Each row is a point on a landscape with many peaks, with its height.
From any point a climber steps to the highest of the 2 points nearest to it. It stops when none of these is higher. Distance is the straight distance between rows; heights are no part of it.
dob: [-16  -1  -4 -16   4   9 -13 -11  -2  13  42  32  33   4  -1 -42   0 -13
 -16  -6  -7 -14]  (h 45.0)
Fisad: [ 12  10 -33  -3  -3  -3 -14  -6  26  -2  24  13  28 -18  -9 -31 -24   1
  25   2 -24  24]  (h 12.1)
Feg: [  6   3  15 -11  -8  -3  -8  19  42  25  11 -34  27  22  33  16  17 -32
  -9   6 -19 -18]  (h 39.8)
tof: [ 28   9  20 -19  -4   8   3  16  -4 -10   1  -4 -24 -19  21 -17 -17 -14
 -26   6  10 -17]  (h 29.6)
ner: [-13  16 -44   2  -9 -16   3 -10  14 -31   2  42   3 -26  -2 -38 -36  19
  29  -2 -14  44]  (h 13.9)
Keku: [  0 -14 -29  -9  22 -23 -12 -12 -19 -25  18  27  -3 -41   4  -7 -35  15
  77 -31 -23 -10]  (h 44.7)
mog: [ 13 -22  -7  17 -42   6  22  47   0  -5  -8 -21 -23 -17  15  -3  14  -4
 -34   4  24  54]  (h 26.4)
Beba: [-15  -5   7 -15 -19   7  17 -17  -5 -13  19  36  -3   8  28  43   6  13
  45  -5   1 -19]  (h 37.0)
radez: [  9   9  -2  13 -38  -8  46  38  15  44   9 -19  22  13  12   7   5  13
 -17  21  20  26]  (h 31.4)
kudi: [ 15  29   8 -10 -27  17   8  34  -3 -48  -4  16 -23 -31  13 -21 -14   2
 -20   7   8  -2]  (h 27.5)
Refek: [-13 -14  15  20 -19  29   8  -4  -4  23  33   6  11   2 -16 -43  43 -18
 -46  25  12 -11]  (h 40.2)
tana: [-24 -58  20  -5  -5  29  -3 -46  11  -3  27  37  15   1 -21 -22  48  13
  15  10  10 -22]  (h 46.4)
pibev: [-22   0   5 -16 -18   7   5 -29  -9 -36 -12  38 -18  19  27  32   2  37
  19   6   5   9]  (h 34.0)
bova: [ 26  13 -10 -11 -17  10   1  29   5  35  -6 -38  -4 -41  -1 -33 -13 -29
   1  17 -12   3]  (h 5.3)
Kal: [  3 -19  25 -36  23 -13  -8 -63 -16 -39  -1   1 -30  21 -13  -8  27  31
 -27 -24  16  16]  (h 46.8)
vod: [-62  23 -30  39   2  -2  12  33  -7 -56  -7  35   1   7 -18 -12 -45  17
 -43  -3  -1  64]  (h 22.2)
Sazet: [-31   4 -32  26 -22 -12  24  -6  27 -38  -4  38   6  14 -16 -49  -4  11
  -2 -16  20  68]  (h 28.3)
rufu: [-10 -36  17   7   6  15   6 -26  -6 -13  14  10  -5   7  -2 -32  16  12
 -43   3   2  12]  (h 45.3)
fevu: [ 11 -37  13 -21  13 -27 -18 -55 -15 -15   3   2 -17  22 -14   4   8  30
   6 -15  14  -6]  (h 49.3)
Lov: [ 32 -17   7  18  18  20   6 -12 -19   6 -29 -48 -58   0   6  39  21  16
 -20  -6  12   1]  (h 59.9)
kugam: [  0 -24  28  -5  28  28 -33 -45 -34  26  -1 -15   6  37 -20  21  63 -10
 -15  17  -3 -51]  (h 23.7)
mun: [ -8  13 -24 -15  14 -10 -27   8 -15 -16   5  25  -6 -42  -9  29 -47  18
  70 -15 -36 -22]  (h 41.8)
fosev: [-20  -8 -23   0   2 -29 -35 -49 -23 -51 -37  16 -27   9  12  17 -21  35
  11  -7  12  13]  (h 28.8)
moki: [ 14  17 -16 -38   4   1 -26   0 -14 -26  16   8   1  -3   6  22 -12  -4
  31  -8 -16 -10]  (h 35.3)
rur: [ 13  44  -6 -21   0  -6 -21  19  -1  -7  11   5   6 -35   7  19 -33   4
  47  10 -36  -5]  (h 38.3)
fikan: [  3  13   6  -9 -20   4  22  29  10  22  19  14  -9 -14  20 -17 -33  14
 -17   5   8   8]  (h 32.7)
vomo: [  8   4  -7  23 -38  -4  15  66  19  12  -9 -41 -18 -49  36  20 -25  -8
 -24   8  -7  18]  (h 4.7)
gifod: [ 16 -49  -7   9  23 -11 -14 -44  -3  -3 -25 -37 -35  -1  -7 -10  15  11
 -32 -25   0  23]  (h 52.7)
Tula: [  4 -18   9  -2 -38  29  22  22  10 -22  -1 -10 -16   9  18  -3  32  -1
 -21  13  13  34]  (h 28.6)
fonub: [ 36  -4 -17  10  -9   7  -8  17   6  15  17 -12   6 -22 -14 -45 -22 -28
 -23  13 -19  15]  (h 6.8)
nafuf: [ 11   6  36   4  52  -5 -20  22   9  22 -42 -62  20  37 -16  12  14 -65
 -24  -2 -11 -59]  (h 36.5)
luva: [ 11   2  11 -16  -8  20  -2 -24 -22 -18 -30 -13 -32  15  14  30  36  15
   2   8  -1  12]  (h 55.1)
Muv: [-37  -7 -11  20 -27   8  25  23 -10 -35 -12  13 -21  -8  14  -1 -19  22
 -39  -2  24  66]  (h 28.5)
zalep: [-62  -9 -15  34  -7 -27  49 -13  37 -51 -20  30  -5  29 -21 -46   6  30
   7 -18  37  79]  (h 26.0)
bipez: [-11 -42  24 -18   6  42 -13 -49   4  -6  10  10 -18   1 -19  -4  60  19
  -8  30  -5 -21]  (h 48.8)
fuper: [-11  29   2   0 -33 -14  18  31  20  18   9  21  29  15  26  32 -10  11
  28   5   0 -12]  (h 22.7)
fozo: [  7   6   2   6 -25   1   7  58   2  12 -33 -50 -32 -16  29  35 -30  -9
  -5   9  -5  -6]  (h 6.7)
sefa: [ 31 -25  -3   9  40  23  -3 -18 -26  31  -7 -58 -33  -9   9  17  22 -19
 -36 -22   1  -3]  (h 54.9)
Sudu: [ 22  47  21 -20  18 -21  -2  40  30 -20 -45 -41   3  22   3  48   2 -33
  26   6 -19 -39]  (h 16.9)
beze: [-18  -4 -30  11  -3 -12  24  16   9  18  38  49   2 -40   7  -5 -18  16
  60 -31  -3 -20]  (h 51.2)
pive: [-15  15 -20  34 -23 -15  13  22   0 -20   8  60   2 -14   3  -2 -64  30
 -11   5  23  37]  (h 41.7)
nini: [-27 -50  23   1 -22  17  16 -25   8  37  30  47  19  -5  -4 -10  35   1
  35   0  11 -47]  (h 43.7)
rog: [ -5  -9 -16  17 -44   8  29  43   5  42  -3 -25 -22  -3  14  15  13   3
 -12  20  16  54]  (h 27.7)
ruf: [-16  24   8   6  15   7 -23  22  21  20  -9 -68  28  21   9  -2  30 -45
 -39   2  -7 -77]  (h 33.6)
Sosar: [-29  13 -37  21 -12 -15  11  42  -1 -34   4  25 -19 -20   1  -5 -43  26
 -45   7   3  85]  (h 25.3)
Boti: [-12 -17  -8  -5  -6 -12  10 -26   8 -22  19  49  -5 -15   3 -37 -19   8
  13 -16  20   4]  (h 50.3)
bog: [ 17  15  36 -10  34  -3   5  -9   2  19 -31 -48  10  42 -10  31  22 -27
  -5   6  -3 -56]  (h 43.4)
gemim: [-11 -13  12  -7 -33  21  24 -12  12  10  23  37  16  -3  12  16  23  10
  22  20  12 -15]  (h 40.1)
tufuv: [ 19 -38  21 -14   3  20  10 -14  -6  23 -19 -31  -8   6   4   9  17   7
 -14  28  -2  -8]  (h 18.3)
Dumod: [  8   6  23  -8  -3  -7   4  44  29  52 -11 -72  22  -9  -2  -6  -4 -43
 -17   1 -14 -37]  (h 24.1)
Kisom: [ -6  -4 -37  -5 -11 -16 -10 -23 -16 -15 -39  -4 -16   7  25  30 -37  28
   4   9  -4  29]  (h 25.6)
sen: [-20 -20  -2 -10 -14  10  13  -9  -8 -35 -14  26 -19  11  23   6  -4  28
 -15   4  13  38]  (h 31.5)
gukeg: [ 22   9   1  14  -5  -2  15  28  16 -11  29  34   9 -22 -14 -57 -22 -21
 -25  11   0  23]  (h 8.5)
dedos: [ 23 -33 -12  19   5  13 -14 -29   8  -3 -17 -27 -20  -3   9 -15  16 -20
 -41   4  -6  22]  (h 49.1)
Miku: [ -9  17 -14  -3 -13  -1  13  37   9  40  46  34  28 -32  -2  -4  -9 -13
  55 -21 -12 -26]  (h 48.5)
ked: [ 15 -42  19 -10  35   6  -8 -48 -23 -12  -9 -26 -30  21 -19  -1  38  15
 -43  -9   9  20]  (h 49.6)
bas: [ 27 -17   2 -21  13 -28 -24 -24 -11 -34  -7 -14 -19   3  -2  -6 -28  22
   5  -7   2  23]  (h 53.3)
sofeb: [ -8 -14  10  16 -17  -1  49  -3  20  -5  28  53  -5  16 -12 -22  27  22
 -12  15  50  53]  (h 34.7)
lop: [  6 -17  26 -24 -10  28   7 -46  -3  -4  -6   8 -24   9  -9  33  46  18
  20  28 -10 -21]  (h 51.6)
fizu: [-45  59 -27  49   4  -1  24  35 -19 -43   0  50  13   3 -32 -20 -39  19
 -11   0  29  67]  (h 19.5)
Banol: [ 11  -5   1 -16  20 -26 -11 -32   3 -41  -2   7  -4 -14 -28 -43 -29   8
  -5 -24 -10  23]  (h 56.9)
beb: [ 23  35  29 -23 -13 -20 -10  23  -2  -3 -24 -20  13   8   8  41 -11 -15
  30  -2  -7 -22]  (h 14.0)
koma: [ 20  15  14   8  27 -10  -8 -39 -25  23 -19   1   1  36 -26  19  24   4
  39 -19  10 -35]  (h 29.8)
Biki: [-61  40 -43  40  -4 -17  26  21  -7 -42  16  76   9 -21 -31 -25 -53  16
  18 -18  17  44]  (h 17.1)
Sor: [ 30   5  -7 -10 -10   9   3   9   4  12 -20 -38   1  -2   0   1 -25 -22
  14   8 -17   0]  (h 3.5)
Reku: [-16 -12 -10  -4  -2  11  -6 -17  11  38  32   5  34   6  13 -22  30 -26
  12  -1 -10 -36]  (h 48.6)
Zudaf: [-30  -2  29  -7   9   4   4  44  29  32 -10 -84  16  10  17   4  26 -50
 -38   1  -7 -39]  (h 28.4)
dukip: [-32  -8 -53   7  -1 -28  -3   5   0  -5  25  39  -3 -38   9  -7 -40  28
  66 -32  -7   7]  (h 47.9)
dumok: [ -3 -46  26  -3  13  34 -12 -32 -19  26 -13 -33  -2  18 -13  -3  49  -4
 -39  39   9 -29]  (h 20.9)
vuz: [  8  32  -9 -17  31 -22 -40 -11 -27 -43  11  36 -13 -22  -9   5 -28  10
  22 -19 -12   8]  (h 32.5)
gura: [ -9   3  -3 -16  10 -20 -15 -38 -38 -32 -14  20 -13  17   9  37 -10  27
  36 -15   4  -2]  (h 31.3)
zetum: [-10   1  -8 -16   2   2  -3  -4   5  26  41  32  29 -17   8   1  15 -28
  44 -24 -10 -46]  (h 52.9)
bopin: [ 26  39  11 -10  21  -4 -19  -9  -5  11   6  -3  10 -11 -12  -1   3 -26
  24 -11 -15 -58]  (h 35.8)
guv: [ 28 -23   0  11  23  10 -30 -19 -21  21  -5 -30 -11 -12  -7 -16   5 -24
 -42 -11 -10 -15]  (h 50.7)
lovir: [ -7 -10  17   3 -28  16  36   2  10  18  27  38  14   3 -14 -27  40  -2
 -24  11  38  19]  (h 37.5)
betis: [ -4   0  -4  15 -19 -12  16  19  14 -27  14  71   8 -13   3 -32 -30  26
   8 -18  27  16]  (h 46.7)
Gafir: [  4 -34  -5 -14  10 -10  -7 -41  -3 -21   6  18  11 -12 -16 -44 -11 -11
   8 -20   5  -9]  (h 53.6)
Labam: [ 35   0  25  14  32   4  13   4  -9  20 -46 -58 -31  31  -2  53  33  -3
  -2 -13   3  -2]  (h 54.7)
vurek: [ 17  21 -14  16 -24 -12  -1  30  18   2  35  29   8 -39 -27 -35 -17 -11
  23  16  -8  16]  (h 10.3)
biref: [ 22  19   4  -3  54 -18 -43 -27 -22  21  18   1  15   3 -18   5   0 -13
  36 -23 -17 -55]  (h 38.8)
Piv: [ -7  12 -20  -3 -19 -14   9  17  -5  16   1  25   6 -19  11   0 -52  39
   8   5   0  18]  (h 36.2)
Lik: [ -9  31 -12  19 -41 -16  20  54  13  32  -9   9  17  10  16  32 -26  20
   4  21  12  17]  (h 26.6)
mes: [-19 -13  16 -13  -2  16 -13  -6  11  36  27 -26  37  25  14   0  40 -14
 -22  16  -6 -29]  (h 44.5)
risab: [  9 -25  18 -30   5   5  14 -20   1  26 -32 -37  18  31  -7  32  17   4
  28   9  -9   0]  (h 15.8)
Bami: [ -3  34  -9   1 -12  -9 -21  22  -7 -12 -26  -9   6  11  27  47 -31   0
  18   8 -17 -12]  (h 11.4)
lita: [-30 -45  29  10   1  36   0 -19   7   2  23   3  20  20  -3 -36  46  -2
 -61  26  10   7]  (h 42.6)
kam: [ 10  22 -10   8  60   0 -61 -17 -16  26  13 -17  29   3 -11   5  -8 -27
 -11  -1 -34 -58]  (h 42.7)
pez: [ 15  -7   0 -11 -23   9   1 -11 -12  -4 -12   5  12  -8  -4  -6   1  -3
   9   9   2  13]  (h 1.8)
bamum: [-46  14 -49   7  -2 -14  10   9  -6 -56   4  60   1 -37 -12 -32 -31  16
  40 -23   6  35]  (h 15.3)
malop: [ 15  13  16  16  45   7 -23 -32 -40  48 -16 -19   2  48 -27  27  48  -4
  -6  -8  10 -50]  (h 26.7)
Ruz: [ -5  10  10  11  38   7 -47   3 -14  21   3 -44  36  17   5   2  19 -36
 -28  13 -25 -63]  (h 38.4)
Kizo: [  2   4 -27  19 -20 -11  40  13  11   0  10  30   7   8 -15 -27  -4  22
  -8  -3  31  55]  (h 31.2)
sef: [ 19  21   6   4  -5  -3 -22  29  -5 -12 -32 -23 -24 -12  31  55 -38  -1
 -11  12 -23   7]  (h 9.2)
Dar: [ 23  12 -19  -4  39   1 -44 -36 -11  25   6 -41  10  -9 -18  -8  -6 -17
 -17  -9 -31 -12]  (h 46.9)
petol: [  4  12  21   5 -33 -10  22  49  35  29   2 -32   8  16  29  17  20  -8
 -13  11   8  -5]  (h 35.5)
ginat: [ 35   6  19 -16  10  11 -13 -31 -10  13  -9  -7  -2  16 -20  17  14 -18
  22   4   0 -35]  (h 32.6)
Vuko: [ 31  30  31   5  44 -11   3  17   5  24 -29 -67 -19  56 -20  47  33 -26
  -4 -19  -5 -28]  (h 49.2)
beril: [ 12  31  23 -15  29  -5  11  37  39   9 -21 -48  21   2  -1   8 -10 -39
   9   1 -27 -34]  (h 20.2)

Call two points neighbours if one is among the 2 nearest of the other. Go from one point of each pair to the other, from neighbour to neighbour, staying as high as possible. Name the lowest point that can't be avoided.
zetum, Banol => dob
Lov, Banol => Kal
beze, zetum => Miku
Lov, gifod => dedos

Where does a climber stop that starts at each point below?
kudi => Banol
tof => Banol
rog => zetum
Lik => zetum
